A landscape with many valleys, sampled at points; each row gives a point and its height.
A ball rolls from a point to the lowest of its 2 nearest points, and stops where none of them is lower. Distance is the straight distance between rows; heights are no part of it.
sal (h 158): [107  82 127 117 156 140  95 130 134 149 156 128  90 169 157 113 140 103
 158 149  96 110 166 127  84 177 121  89 127 134 128 117 125 152 134  98
 152 129  86 138 139 122 108 129 124 117 168 135 119 140  95 142 107  95
  86 120 135 168 111 115 146 131 140 167 106 135 146 109 125 120 107 104
 121 126  90]
Mas (h 247): [141 123 138 136  62 108  86 116  87 115 135 100  77 151  84 122 128 134
 144 115 136 139 129 111 149 119 133 113 164 143  68 118 140 116 144 177
 122 129 101  79 105 105 118 112 127 159 138  45 189 115 113 144 134 121
  87 161 119 155 120 100 163 113 152 144 135 144 125 101 133 160 105  94
 111  84 125]
gan (h 168): [ 90 104 155  97 137 128 162 167 142 169 132  93 131 141 148 138  79 101
 118 161 103  95 112 175 165 143 122 143  95 120 120 130 129 115 128 121
 173  95 156 137 151 100 118 115 140 131 166 183 102 131  90 149 110 128
  92  96 179  99 131 196 135 149 136 153  88 134 118 137 125 122 111 128
 134 121 104]
gef (h 322): [152 109 169 100 103 122 136 142 135  62 147  97 117 138 158 139  52 120
 138  96 121 134 137 174 137  75 138 124 124 147 101 157 108 125 120 147
 145 144 179 123 147 106 116 134 113 102 111 144 142 142 126 155 110  87
 113 150 155 160 122 149 136 150 146 153 101 133  84 122 160 133  88 133
 107 143 157]
Kodet (h 254): [161 142 106 166  96 113  58 129 131  93 132 143 120 120 106 119 158 133
 151 104 157 173 139  62 127  99 119 126 167 136 119 136 129 153 125 128
  77 169 106  69 108 171 112 106 130 158  74  46 190 154 142 102 138 130
 161 168  97 155  88  36 123 142 130 117 158 125 128  82 149 137 148 119
  95  75 159]
sur (h 161): [150 162  87 137  99 134 112 143  75 202 125 103 132 121  58 144 107  85
  96 159 112 112 111  87 141  98 108 157 169 133  86  52 170  91 144 184
  49 111 138  94 104 151 118 118 132 186 143  92 171 143 133 156 174 173
 178 189  95  96 133  90 135 129 115  68  80 129 139 140 121 150 136  99
 109  93 102]
lok (h 269): [137 139 134 118 131 114 143 131  83 222  90  92 150 154  86 135 114 119
 103 179  85 108 141 119 164 172 123 150 163 119 110  62 111  81 158 152
 143  56 117 144  97 103 172 135 176 124 197 149 127 112 109 152 141 159
  96 102 142  80 155 201 126 104 127 110 107 113 127 173 130 150 129 108
 161 146  90]
Rab (h 103): [106 125 178 125 180 121 120 110 137 130 109 156 163 155 189 166 178 129
 151 168 119  95 145  86 130 162 145  88 129 167 153 119  74 142 125  81
 127  84 104 161 126 196 199 188 190  49 140 191  81 146 116 123 111 130
 139  67 127 123 132 175  79 140  98 110 137 118 162 170 124 124 113 108
 175 161  92]
fet (h 388): [118 124 159 107 113 127  78 118 124 150 117 125 117 137 158 160 119 134
 159 144 118 110 140 124 137 101 129 104 163 158  91 114 110 132 136 120
 111 142 115 104 113 185 137 139 176 109 153 128 128 172 125 139 111 133
 156 108 158 153 103 133 134 147 141 144  95 176 137 144 111 162  84 106
 114 116 100]
tivat (h 229): [114 126 117 108 141 115 144 183 115 231 118 107 154 150 121 134 110 104
 106 180  99  94 126 154 170 168 117 157 133 126 114  91 135 117 139 111
 162  73 130 115 127 119 141 120 155 147 175 188 123 144  97 139 129 146
 108  98 179 100 117 191 135 135 124 134  92 136 121 165 124 128 128 137
 124 111  97]
lilev (h 231): [153 129  89 160  79  99 130 115  95 147  99 100 133  90  59 107 115 152
 129 128 187 176 100  97 190  98 151 148 189 122 137 119 104  67 154 142
 114 139 134  75  89 138 158 129 169 174 120  84 178  87 163  98 163 181
 124 119 128  77 129 136  89 140 124 100 155 105  99 116 158 146 158 114
 118 108 131]
mozud (h 68): [ 81  96 118 117 188 147 123 143 133 181 163 121 106 128 175 141 123 117
 150 167  91 100 143 135  61 183 106 127 119 120 137 124 130 155 133  57
 157 153 129 139 164 155 104  91 125 115 161 178  91 145 121  99 120 117
 128  94 141 157 115 126 149 154 142 154 115 155 124 114  90 134 132 123
 136 135  67]
Karov (h 295): [162 131  78 154 112 105 112 125  97 185 103 106 127  99 103 114 109 163
 129 127 140 165 136 117 132 107 144 144 203 121 140 110 105  83 166 101
 113 159 126  93 108 169 156 139 158 138 128 126 161 116 178  73 155 170
 146 119 151 129 108 133 108 148 123 111 139 138 102 125 144 157 148 130
 103 145 112]
Pizov (h 154): [118 127 163 131 148 129 118  87 121 151  83 148 149 131 143 158 159 142
 145 154 117 116 150  72 140 134 140 113 170 164 143 107  56 111 137 111
 108 108 117 151  97 188 197 154 216  85 163 137 101 146 146 133 139 153
 141  75 119  94 139 147  85 123 123  97 133 132 144 170 121 145 110  97
 158 167 105]
dup (h 265): [154 121 127 138 157 144 113  66 150  32 152 174 130 116 153 117 162 196
 157  67 131 168 134 120  44 112 141 128 130 112 165 178 107 150 118  98
 122 174 119 146 133 148 135 150 106  65  59 127 104 130 146  83 121 112
 152 128  90 173 141 110 127 108 149 149 166 127 116 138 136 144 123 184
 157 158 172]
sosu (h 629): [118 171 130 101 146 189 182 127 197 114  97 217 178 119 123 101 223 178
 125 106 137 125 140  84 120 175  98 145 110 147 171 138 114 169 124 114
 148 143 132 156 133 135 161 133 142 122 105 106  81 178 152  92 149 138
 142  70 103 132 147  75 139  70  94 127 170 115 178 145 122  69 161 180
  90 156 178]
Zev (h 361): [162 137 129 106 151 118 133 130 120 104 155 109 135 161 182 148  71  94
 120 127 105 113 143 170 105  91 151 140 112 136 104 121 123 155 106 130
 120 128 171 140 146 126 127 171  83  95 128 180 143 137 123 163 111  86
 144 177 143 158 110 151 136 135 132 129  87 121  74 149 148 132  96 138
 127 151 140]
ruzo (h 162): [156 184  62 155 142 141 126 185 123 207 152 145 108 121 109  85 132 131
  79 130 116 129 144 158  80 154 107 190 154 126 117 116 181 162 120 105
 165 146 157 143 146 103 100 119  68 156 106 146 153 149 171  73 169 132
 132 168 131 194  72  89 178 124 138 126 122 154  83 141 124 118 183 167
  78 149 138]
saved (h 256): [ 97  69 153 129 112 132  96 130 113  80 117 124 103 115 115 123 121 141
 191 118 133 139 146  84 158 117 121  60 175 155 152 138  66  79 165 122
 138 142 119  99  98 138 123 100 218 117 163  88 115 119 134 152 121 118
 112  62 128 112 148 125  90 172 137 142 141 143 141  88 143 144 115  95
 118 119  83]
fef (h 303): [117 142 168 125 126 155 178 112 201  36  98 206 169 105 138 107 170 153
 135  80 138 156 142 108 154 101 104  90  72 121 185 182 117 137 123 140
 118 118 124 161 141 134 110 112 149 128  95 121  53 118 126 132 125 131
 155  87  91  82 169 107  77  87  92 100 172  80 178 126 135  77 150 156
 123 147 181]
pivis (h 321): [ 92  80 175 134 142 105  99  80 132  94 126  78 134 166 179 162 152  74
 140 165 127 106 131 126 156 122 158  78  89 108 143 125 129 128 104 140
 100  79  64 154 131 143 138 170 142 100 134 150  91  81  63 187  74 100
 110 116 143  69 142 190  73 152 119 116 109 126 177 120 102 117  86  62
 210 129 100]
zama (h 463): [103 118  85 123 116 135 123 207 111 163 168 105 105 137  91 105  95  69
 125 161 117  97 122 130 145 151  83 143 135 146 127 121 167 110 133 111
 148 114 144  87 137  82  71  93 116 185 143 121 156 123 108 151 162 127
  96 138 131 116 106 113 148 169 122 142  98 131 123 100 152  97 161 130
  80  96  97]
nodeb (h 433): [145 163 134 116 160 169 160 134 111 181 127 105 112 151 156 145  89 107
  83 148  71  98 125 183  69 144 132 159  89 120  54 101 172 161 131 163
 143  86 179 198 145  70 119 122  93 119 157 174 125 144 136 145 127 103
 134 177 102 183 124 123 206  93 147 118  68 138 109 165 107 155  97 128
 169 167 125]
rodi (h 283): [143 100 172 126 100  96 116 122 147  30 144 100 113 125 176 137  77 159
 151  78 146 148 117 168 160  62 153  90 105 129 129 190 100 121 119 129
 144 160 141 106 142 136 120 140 124  94  74 134 142 128 121 116  99  96
 120 125 166 157 120 158 107 151 150 148 134 131  95  95 144 149  88 141
 123 129 156]
Gadul (h 477): [139 126  88 150 165 163 140  94  80 154 141  97 103 105 132 133  90 141
 122 129 111 133 103 167   6 167 164 168 114  77 114 111 148 130 135 106
 125 140 160 175 144  95 110 108  69 108 123 159 137  84 159  95 133 126
 145 166  82 164 152 135 168 113 166 124 133 125  82 136  94 168 130 125
 211 188 124]
risa (h 157): [144 116 117 147  68  85 113 101 104  95 114 104 112 110  73 120 118 139
 128 104 172 172 110 122 176  93 157 115 156 112 117 138 122  90 133 172
 108 139 112  81 101 118 131 118 129 172 111  63 175  79 131 122 131 143
 109 154 125  94 126 131 112 122 139 122 157 115 108 112 152 145 129 104
 134  97 143]
zigi (h 584): [142 206 138 113  97 149 173 113 151 163  79 166 160 113  81 141 161 132
 103 144 156 118  82  91 179 108 108 191  98 148 102 104 147 152 106 178
 115 129 171 124 100 138 168 119 124 164 137  88 140 175 144 142 174 170
 156 148  91  89 168  91 154  70 120  91 138 111 146 174 120 119 142 150
  95 112 181]
supog (h 206): [109 130 121 108 139 165 151 163 162 106 130 162 131 107 125 112 127 156
 152 113 124 121 125 115 115 134  87 131 135 139 155 152 120 144 139  91
 153 171 164 108 136 136 107  94 130 120 118 123 115 164 150 106 139 109
 146  92 124 167 127  86 133 142 128 158 146 142 127 105 142 108 157 161
  73 125 123]
guda (h 369): [127 144 164 144 126 103 149  74 169  90  80 165 164 107 158 139 167 187
 117 111 170 151 113 130 171  90 173 104  92 138 146 183  83 131 102 123
 146 126 122 152 121 154 187 175 167  75  89 150  97 134 143 100 116 151
 149  94 129 104 149 165  79 108 122 117 164  98 133 170 132 133 107 145
 163 148 164]
nom (h 155): [122 131 162  87 176 120 186 177 198 149 138 149 175 135 200 137 129 108
  98 142  92 100 123 172 139 127 109 145  68 131 141 140 139 170 106 103
 169 125 150 168 179 167 127 153 113 113 130 239  55 170 118 126  93 125
 142 108 175 140 117 172 135 138  93 130 107 114 118 170 127  91 132 166
 106 122 130]
raf (h 240): [158 154 110 136 142 142 100  89 131 192 119 162 114 135  88 103 200 158
 118 116 102 141 167  89  72 174 122 142 161 124 115  92 121 146 145 141
 115 135  99 155  96 150 178 157 134 135 143  79 128 166 158  89 150 161
 132 156 106 149 126  88 146  67 128 111 141 133 150 154 101 135 129 131
 110 153 143]
zep (h 458): [139 183 138 116  94 155 164 150 152 154 114 125 116 139 110 131 122 111
  96 144 121 109  96 177 128 120 101 163  66 126  84 151 196 155 103 168
 143 105 148 157 156  88 100  92  71 162 127 136 125 141 121 145 142 124
 119 160 129 136 125 110 185  87 135 129 123 141 143 136 104 115 123 148
 121 114 183]
riz (h 395): [154 141 116 121 170 122 132 127  97 164 155 105 129 183 182 142  82  79
 106 151  91  85 152 171  82 134 156 139 102 129  71  78 142 165 133 139
 122  93 157 149 129  96 124 175  91 104 159 186 161 140 116 170 107  91
 127 189 120 175 106 144 161 122 139 123  63 119  83 168 126 145 101 116
 154 152 107]
bedi (h 45): [131 127  87 140 110 144 115 116  62 178 121 108 129 107  58 139 126  92
 129 153 147 118  91  44 131 112 124 162 176 144 123  60 137  85 145 157
  57 136 147  86  94 145 137 109 139 172 146  53 175 121 150 152 178 159
 176 155  59  82 157  89 117 135 123  84 120 122 138 113 136 148 147  69
 138 109 110]
sagaf (h 301): [127 129 155 138 146 157 145  88 191   5 128 206 154 111 155 111 183 186
 151  54 138 170 143 101 107 101 129  93  92 128 187 198 103 151 115 118
 115 157 111 159 142 142 124 132 129  87  53 116  73 130 140 113 118 116
 166  92  83 143 147  84 101  96 122 134 171  99 161 123 140 107 135 182
 141 142 175]
bani (h 365): [ 95  80 169 148 102  87  95  77  98  94 104  66 130 139 132 158 130  98
 132 164 152 130 114 135 195 112 169  91 122 101 128 113 130 100 108 193
 104  95  65 131 108 100 136 148 139 132 155  76 122  50  62 206  71 111
  90 118 154  44 157 183  86 147 141 121 124 131 156 123 106 132  92  33
 208 120  94]
ziso (h 553): [127 166 127 107  93 147 152 153 134 168 103 150 153 145  75 134 157  97
 119 162 152  85  85  81 185 146  98 165 104 164 115  94 142 136 105 155
 126  95 148  99 106 111 138 120 136 175 157  73 155 164 108 167 174 147
 130 134  90  76 162 104 131 104 115 117 132 116 149 154 143 105 149 125
  93  81 144]
Som (h 342): [144 157 127 125 144 107 147  90 171 119  93 186 172 131 161 130 189 175
 119 126 183 126 113 113 155 129 164 131  87 145 152 151  83 172 104 100
 139 149 122 126 107 154 191 179 145  97  99 134 138 174 151  98 120 135
 145 103 122 135 128 124 108 111 119 139 165  98 131 167 146 119 137 163
 131 129 171]
Redir (h 411): [100  87 137 141  84  91 108 102  96 103 126  55  99 146 118 151 122  92
 121 156 155 112  96 153 178 120 157 108  94  91 111 121 178 117 112 202
 106 106  80 110 123  73 102 109  94 169 141  49 145  56  59 199  81 106
  76 153 148  66 151 144 128 146 153 136 131 127 156  99 109 131  94  57
 188 100  98]
Varem (h 150): [157 158 103 151 111 168 131 144 128  82 158 145 118  98  60  68 112 145
 109  55 108 179 159 143  60 119 100 183 176 103 119 155 169 128 143 153
 148 161 152 143 154 105  93 120  77 149  78 105 135 109 165  86 164 114
 128 165  94 183 107  84 174  93 141 138 135 145  88 118 123 109 165 186
 105 177 194]
tusi (h 63): [172 173  78 156 103 141 121 156 111 160 145 126 109 105  63  77 117 150
  90  92 120 160 151 138  79 126 111 177 188 107  98 122 166 118 152 142
 139 153 145 135 137 116 116 128  88 159  87 119 159 123 189  69 179 150
 130 170 114 183  95  89 168 106 132 113 134 148  91 137 130 137 165 163
  84 161 156]
reb (h 239): [119  68 140 145 145  96 104  98 140  27 154 132 117 138 192 115 124 161
 167  83 148 155 147 153 148 104 155  57  98 131 171 184  84 124 142  91
 152 155  99 118 125 126 134 158 140  70  88 149 129 119 117 111  94  94
 101 109 151 164 126 160  89 154 134 158 141 112 115  92 144 139 108 145
 135 121 109]
Loto (h 504): [149 150  95 141 192 129 102  90 107 165 150 129 110 117 182 154 129 147
 127 139 101 110 111 143  12 158 158 166 117 102 110 105 154 169 104  94
 116 150 151 169 151 155 133 143  67  73 127 184 141 129 149  92 109 129
 175 168 108 189 116 119 156 132 147 123 149 142  93 142  96 167 131 143
 175 162 124]
salam (h 643): [153 176 139 108  74 127 188 141  98 129 112  88 137 109  60 156  71  88
  88 140 127 118  84 153 189  98 121 157  98 109  86  99 158 105 115 226
  95  83 186 141 116  68 126 111 105 170 147 104 126 106 125 194 156 147
 137 185 105  52 176 147 132  88 114  85 105  97 134 159 125 123 115 127
 146 121 161]
peto (h 156): [ 98 123 133 136 198  95  92  95 114 162 136 138 156 165 219 174 187 105
 153 173 137  85 137  96 110 173 169 114 118 148 143  92 124 178 112  71
 107 103  80 130 121 207 175 194 149  73 131 203 126 146  91 120  85 131
 161 102 145 127  98 170  90 157  92 129 122 137 159 140  98 124 126 120
 174 124  89]
gat (h 243): [159 190  87 122 171 130 127 177 163 194 135 182 153 117 159 114 163 145
  87 137 121 110 136 139  93 150 114 182 133 134 140 106 159 199  97  83
 146 160 144 134 147 155 137 151  78 134 112 158 128 194 155  71 130 134
 155 144 148 187  75  77 171 146 113 134 133 146  99 143 127 105 178 181
  69 126 135]
divam (h 144): [ 90 109 112 119 195 163 147 147 160 119 167 165 122 111 175 131 135 140
 155 131 106 104 132 123  77 158  88 122 106 125 178 138 117 162 126  61
 148 175 149 125 158 158  93  88 114 101 123 160  87 160 132  91 116 100
 153  91 130 172 121  85 128 161 126 154 139 143 127  95 112 119 158 154
  94 125  85]
goped (h 222): [137 143 129 122 107 176 163 164 167  68 143 175 138 112  92  79 132 147
 134  65 121 160 151 121 100 122  78 158 157 138 140 156 134 135 137 133
 159 174 170 126 141 121 112 108 111 128  94 104 124 148 152 107 161 106
 131 119 110 181 119  68 154 107 116 153 145 135 115 112 153  87 164 188
  74 145 177]
runa (h 396): [165 167 166 100 120 109 140  99 156 125 109 122 144 148 167 165 124 128
 107 138 113 110 118 156 125  79 151 134  85 133  81 135 137 162  96 159
 105 117 141 164 138 158 157 169 108  97 118 163 117 151 119 148 105 119
 159 161 139 151 127 145 138 104 128 115 109 128 129 169 126 135  73 135
 150 136 166]
gedi (h 224): [ 95  84 138 100 165 124 111 136 167 124 148 151 142 177 175 133 175  90
 152 156 122  88 148 116 127 163 128  84  80 147 161 125 119 164 121  92
 133 115  73 122 129 146 108 147 131 120 145 151 114 160  84 158  80 100
 109 101 143 129 113 127 110 143 114 162 110 119 168 119 122  90 119 112
 120  90 100]
Tonul (h 315): [129 101 118 187 123  70  66  98 128  44 115 163 146 127 157 132 162 150
 157  88 195 181 153  95 176  85 176  53 130 146 169 159  82 126 128 107
  96 141  69 104  98 160 143 162 183 107  79  99 156 119 142 121 109 116
 151 125 118 103 101 113  52 159 108 114 156 103 139 103 154 120 128 123
 141 101 122]
Rir (h 208): [114 151 156  93 154 146 187 184 222 115 130 171 172 112 164 117 136 129
  97 114 105 123 129 184 140 107  70 125  56 119 149 170 171 160 117 118
 167 137 146 170 185 143  80 108  98 147 117 200  44 162 121 107 104 118
 146 110 168 136 122 128 141 120  95 124 131 124 152 126 101  72 152 176
  79 109 162]
Nir (h 505): [124 154 115 139  85 161 141 152 102 143 144 107  72 149  90 108 117 119
  87 121 129 111  91 165 117 144 113 152 100 135  69 139 188 135 125 177
 172  98 139 140 137  31  93  79  72 167 123  83 171 114 117 142 164 115
  72 175 106 167 118  98 208  93 167 146 118 136 122 106 116 143 130 133
 121 111 145]
dat (h 314): [154 120 113 179 114  86  61  87 127  60 120 160 129 127 139 123 173 148
 166  80 185 184 150  67 149  91 156  95 147 149 143 143  92 152 126 119
  80 167  89  89  92 172 140 139 167 129  77  63 176 148 151 115 120 117
 152 149  95 122  99  59  90 139 123 123 160 107 131 114 154 136 124 124
 124  97 148]
moge (h 81): [151 175 104 129 129 142  73 142 113 209 124 126 127 112 114 164 132 107
 122 148  94 107 135  91  91 106 107 153 187 138 101  76 156 135 131 128
  50 138 130 105 116 197 121 127 138 153 141 113 142 171 142 122 141 171
 201 169 120 143 102  74 147 146 123  94 101 168 139 146 105 157 128 111
  93 118 108]
paz (h 362): [114  84 117 129 113  92  92 149  97 106 149  83 113 149 149 122  64 109
 167 119 152 125 141 146 180 110 145 103 152 141 121 126 106 109 146 104
 145 146 125  52 116 123 106 134 150 139 140 128 178 116 113 141 112 104
  95 104 173 135 106 156 115 184 140 159 111 141  91  74 150 141 131 110
  98 114  95]
dokev (h 298): [140 168 101 109 180 127 131 134 168 179 113 190 171 125 176 139 199 151
 112 149 146  89 125 104 116 172 133 153 121 149 158 109 113 200 101  66
 127 159 132 114 116 171 178 160 131 108 120 143 128 200 140  81 124 137
 163 109 131 154 101  94 139 147 101 141 153 128 137 150 134 108 164 163
  95 127 124]
konu (h 511): [120 143  94 116 110 156 155 175  92 173 135 119 117 135  53 113 109  83
 110 155 118  95 102 107 140 161  83 175 133 144 118  93 147 100 136 134
 130  97 172 109 121  75 118 106 114 169 158 103 147 122 132 162 191 132
 120 142  87  95 158 124 143 128 122 123 111 118 135 127 151 115 161 134
 109 126 117]
Gep (h 524): [130 105 131 132  82 136 125 175  73 117 179  60  59 106  69 105  41 103
 126 110 100 147 137 151 114 127  97 129 187 127  88 133 154  68 164 155
 148 124 162 125 147  33  77  71 121 167 148 102 146  59 141 145 168 125
  87 150 126 144 130 124 174 157 144 142 108 130 111  81 153 142 128 122
 105 138 114]
rav (h 310): [125  90 128 146  92  99  74 136 101  88 123 102 108 118 128 126  96 148
 178 101 160 154 140 102 171  85 133  83 195 150 124 140  87  90 165 114
 122 163 115  57  99 163 115 106 197 131 124  90 169 123 144 123 122 126
 130  96 153 139 100 117  96 185 131 137 142 154 118  76 148 162 120 101
  98 102 105]
lag (h 316): [115 107 128 117 118 103 170 170 179 117 131 146 142 144 108  71 146 165
 100 110 141 148 130 185 169 164 119 110  83  93 164 174 138 118 136 128
 208 110 101 136 136  71 104 121 121 148 117 144 110 113 103 102 111 130
  35 103 179 138 122 153 145 105 122 160 148 115 139 113 132  88 146 164
  92  95 140]
zim (h 87): [105 119 121 105 168 100 172 168 166 140 153 119 160 154 191 135  93  85
 119 154 135  84 115 180 165 125 133 140  54 126 151 144 124 162 107  94
 170 127 149 114 162 131 112 143 105 132 125 214 123 151  97 142  92 111
 106 121 177 110 100 174 116 157 115 148 101 107 104 130 135  96 138 150
 110 100 129]
boni (h 426): [145 181 151  98 110 156 162 115 140 152 110 122 118 128 135 168 108 115
 101 144 104 102  91 154 105 108 124 161  80 129  65 121 162 153  97 176
 103 111 167 163 148 118 128 115  90 125 138 137 116 153 138 149 122 118
 168 166 111 150 141 111 175  88 141 128 111 143 139 146 103 145  95 132
 149 136 168]
lezo (h 559): [136 102 171 122  62 117 131 150  80  99 150  51  72 111  58 127  57 115
 123 106 118 135 117 150 172 120 118 123 171 115  86 130 146  61 148 209
 139  93 157 127 132  22 108  98 139 164 166  67 134  56 104 181 145 144
  62 146 147  97 159 153 165 147 138 138 117 125 118  93 155 141 112 113
 129 118 115]
Mup (h 279): [ 82  97 178 123 141 107  90 103 164 106 116 146 157 168 184 167 184  80
 153 163 153  76 131 107 174 115 148  70  78 153 142 131 126 159 104 119
 110  93  63 128 119 171 125 163 171 110 127 143 101 143  71 183  69 113
 145  83 144  86 131 158  68 151 118 132 111 125 188 139 105 108 105  81
 163  93 106]
gof (h 69): [138 121 119 142 100 123 147  86 120  96 116 125 119 114  79 107 137 152
 119 100 152 172 111 134 126 127 154 136 128  84 135 153 121 101 125 146
 117 129 105 116 122 101 135 125 107 148 109  84 132  78 137 113 131 132
 113 152 104  95 154 141 112  94 139 137 157 109 111 140 138 140 128 129
 159 139 157]
gepi (h 405): [112 128 104 131 117 143 179 150 114 191 113  97 122  98  71 105 120 148
  92 143 112 149 103 161 107 179 122 167 128  74 147 134 147  70 145 126
 154 105 127 167 150  95 129  86 110 152 144 158 102  77 147  93 147 163
  95 112 144  93 154 179 135 101 128 117 151 129 136 137 118 124 149 130
 157 156 134]
vuru (h 177): [115 119 121 102 135 131 181 217 173 130 165 128 146 158 165 102  86  76
 106 128 140  92 125 202 159 133 106 155  85 151 122 145 140 155 113 118
 205 133 163 126 171  81  71 105  85 158 126 183 134 161 108 156 116 110
  68 136 174 146  82 128 168 140 138 156  79 106  86 129 151  81 151 152
  72  86 135]
Sak (h 591): [112 103 168 107  75 131 127 121  71 114 125  74  87 134  56 151  93  91
 134 145 118 112 114 110 176 121 116 126 154 134  78  84 137  72 140 218
 108  82 142 126 104  56 125 111 153 156 193  51 132  77  99 217 143 130
  86 138 112  70 186 143 152 133 141 121 101 129 148 115 140 147  91  79
 148 106  92]
losuf (h 346): [123 109 128 129 117 127 104 126 109 177 109  94 107  88 130 149 101 150
 137 141 106 145 126 137 110 110 131 115 183 115 124 125 118  77 149 112
 103 151 118 135 134 182 125 101 159 117 147 153 113 119 157 100 119 163
 165 106 168 133 117 147 113 149 135 120 123 170 135 133 107 161 112 104
 135 134 101]
ful (h 143): [130  85 132 133 124 120 149  79 105  79 124  95 119 104 121 118 105 147
 124 108 136 165 113 154 118 133 173 117 126  74 165 164  99  88 126 122
 118 119 115 136 126  97 146 144 116 110 118 128 110  47 124 119 114 120
 100 134 113  86 173 195  96 116 146 135 149  97 100 127 140 139 110 110
 193 174 137]
nepi (h 167): [145 173 120 117 120 153 111 154 147 204 121 152 118 116  89 123 158 129
 105 148  89 115 148 100 106 145  89 146 163 144 100 100 150 135 134 129
 105 128 120 135 127 162 144 126 133 153 148 108 118 180 146 111 153 163
 156 145 133 145 111  88 151 106 122 107 114 157 154 159 116 134 128 138
  81 132 127]
Gemu (h 543): [148 145 106 143 103 156 140 106 107 118 134 117  87 141 100  97 113 154
 112 103 137 133 106 168  82 149 142 159 115 113  82 151 156 148 139 149
 173 138 140 126 122  54 122 104  80 125 101  96 174 116 137 103 144 105
  82 162  90 195 124 105 199  77 182 174 136 136  85 120 113 162 123 140
 154 147 151]
Zelef (h 237): [137 117 127 130 102 123  77 125 114 122 148 114  75 161 121 115 131 111
 138 122 105 133 152 123 103 134 122  94 140 131  93 131 146 139 136 148
 118 127  86 120 127 109 101 112 101 141 135  82 158 122 109 144 110 100
  95 166 134 168 104  97 155 117 148 151 118 150 138 100 125 141  99 102
 116 109 125]
Boza (h 203): [104  99 104 155 170  85  66  80  98 159 121 132 143 150 190 144 173 125
 154 156 151 125 147 103 120 147 178  83 148 137 143 104 122 141 122  86
  95 128  56 114  98 198 156 167 152  98 132 150 153 127 108 119  94 126
 155 106 146 124  97 154  77 156 108 134 136 152 155 114  99 135 123 100
 164 117  89]
vadu (h 233): [133 121 147 137 189 141 120  88 142  59 157 163 136 111 186 154 155 179
 167  95 118 144 134 106  50 120 133 119 127 135 182 157 101 141 115  69
 118 157 153 163 143 178 160 164 113  34  89 182  90 127 154  96 125 125
 175 112 105 161 150 132 102 148 129 111 166 125 126 148 137 146 114 170
 162 169 139]
ladem (h 620): [136 137 148 113  96 125 173 102  70 121 111  77 140 114  70 175  67  91
 108 152 126 119  94 126 184 104 147 147 121 109  99  74 109  80 125 213
  78  84 172 128 103  80 146 121 134 140 165  89 133  90 123 195 139 135
 138 155 101  43 190 168 114 108 132  94 101 105 126 144 129 145 104  80
 180 129 119]
sevu (h 207): [109  87 159 129 144 121 115 127 116 110 101 141 141 116 144 141 112 136
 166 124 131 131 151  95 164 120 138  78 175 161 170 137  45  82 148 100
 134 121 134 123 105 158 157 137 228  94 160 140  99 127 140 137 130 133
 132  58 140  97 147 167  62 170 121 121 134 133 125 129 137 134 115 101
 128 151  85]
Zofe (h 257): [117 157 158 103 114 158 188 157 215  87  98 182 168  97 124 104 157 137
 115 104 118 144 123 155 159 111  70 108  63 117 154 169 178 140 122 144
 154 116 128 159 160 122  85  97 114 156 120 147  50 135 113 117 125 132
 143  98 146  96 160 109 124  86  90 112 159 111 188 117 109  65 160 174
  91 120 188]
dofes (h 406): [105  75  91 135 146 116  98 162  84 123 186  80  99 148 140 109  48  69
 161 146 127 110 155 131 125 127 120 122 154 142 131 118 129 122 148  86
 142 156 141  71 134  99  74 111 123 154 151 141 167  99 115 155 127  96
  97 129 143 137 101 133 131 198 137 156  91 131  87  68 148 135 142 103
 102 124  77]
vel (h 262): [117  91 132 168 115  70  53  66 100 101 112 127 129 144 158 142 162 123
 162 132 175 157 154 103 173  95 182  59 156 146 130 123 108 117 122 143
  91 131  39 109  91 168 145 160 166 118 129  95 160 104 105 152  93 118
 135 119 142  97 104 144  74 150 125 128 127 146 149 112 118 143 100  72
 166 102 108]
reliv (h 608): [132 197 138 128  97 167 177 120 192 121  80 200 172  96  91 108 198 151
 115 121 165 149 109  87 163 126  99 163  99 141 145 141 149 162 100 152
 121 139 146 134 118 142 148 112 130 171 111  85 106 161 146 110 170 162
 159 108  91  73 168  71 133  63 102  87 166  98 176 150 120  76 164 169
  92 127 208]
pevon (h 196): [120  67 139 152 155 109 115  77 117  35 145 121 119 119 161 125 123 155
 153  93 148 165 133 133 128 116 170  77 126 116 193 187  75  92 130  95
 124 134  93 136 126 123 154 171 131  69  93 148 111  74 124 108 111 116
 109 122 121 108 162 190  69 148 132 132 151 106 112 117 146 141 105 130
 181 156 118]
tutod (h 360): [ 96 114 103 123 154 141 188 147 156 139 124 146 144 117 104  77 150 170
 102 117 126 158 135 163 116 188 117 135  92  70 177 169 138 115 136  97
 188 117 114 149 152  83 113 110 117 144 122 158  85  99 123  79 130 131
  74  90 147 117 144 164 125 101 117 148 160 122 138 115 119  92 163 166
 129 148 135]
tevab (h 252): [127 118 136 108  99 108 155 204 155 131 149 122 113 150 127  86 102 142
 101 100 135 131 149 196 165 134 104 122 115 132 111 164 146 127 132 129
 211 122 136 124 152  78  85 103 106 159 127 154 143 143 117 119 133 128
  42 118 188 174  86 143 173 122 136 158 107 128 102 112 145 103 137 149
  61  91 134]
piz (h 443): [119 121  93 127 124 170 162 128  88 170 131  90 102  83  86 128  89 123
 107 137 106 141  98 158  49 153 132 167 136  85 139 116 147  76 139 120
 101 136 152 174 160 107  99  75  76 145 133 140 114  72 166 111 146 146
 150 146 110 110 153 136 146 113 138 118 134 133 122 125 113 139 136 116
 179 167 132]
gim (h 210): [139 141 146 126 156 122 128  85  82 187  84 118 159 146 106 157 149 114
 117 171  95 112 155  75 130 164 134 142 165 126 121  53  76  96 154 144
  94  78 111 155  90 159 199 154 177 102 176 139 117 126 132 138 145 153
 128 115 102  94 158 174 104  90 120  84 123 110 133 188 114 152 124  75
 186 176  95]
mumi (h 200): [118 107 127 130 208 143 118 121 137  88 165 164 132 103 185 154 139 154
 167 111  99 139 148  97  43 142 102 109 136 121 195 135 107 144 123  45
 114 165 145 160 157 189 119 130 119  66 116 188  77 135 151  95 119 113
 175 108 123 159 128 107  99 174 112 110 146 147 128 121 125 127 144 156
 117 149  99]
neba (h 182): [144 145  88 146 120 137  55 131 112 160 137 130 110 110 111 138 153 122
 149 138 146 130 118  70  97 113 120 131 175 133 121 106 148 141 117 119
  65 163 109  80 111 188 106 106 116 154 108  64 176 151 140 116 134 150
 184 162 105 148  94  50 124 159 127 115 141 158 141  87 124 144 145 104
 103  88 125]

For each start below, name the point where the ball stops.
zep: gof
Tonul: Rab
Som: tusi
Gadul: zim
riz: gof
losuf: gof
fef: zim

Call two points neighbours if one is among the 2 nearest of the other. Go from one point of each pair to the other, from neighbour to neighbour, staying as low as possible. Name the highest point that can't be avoided.
Rab / mozud: fef
mozud / gof: Mas
bedi / moge: sur
zim / Rab: lok
tusi / mozud: goped
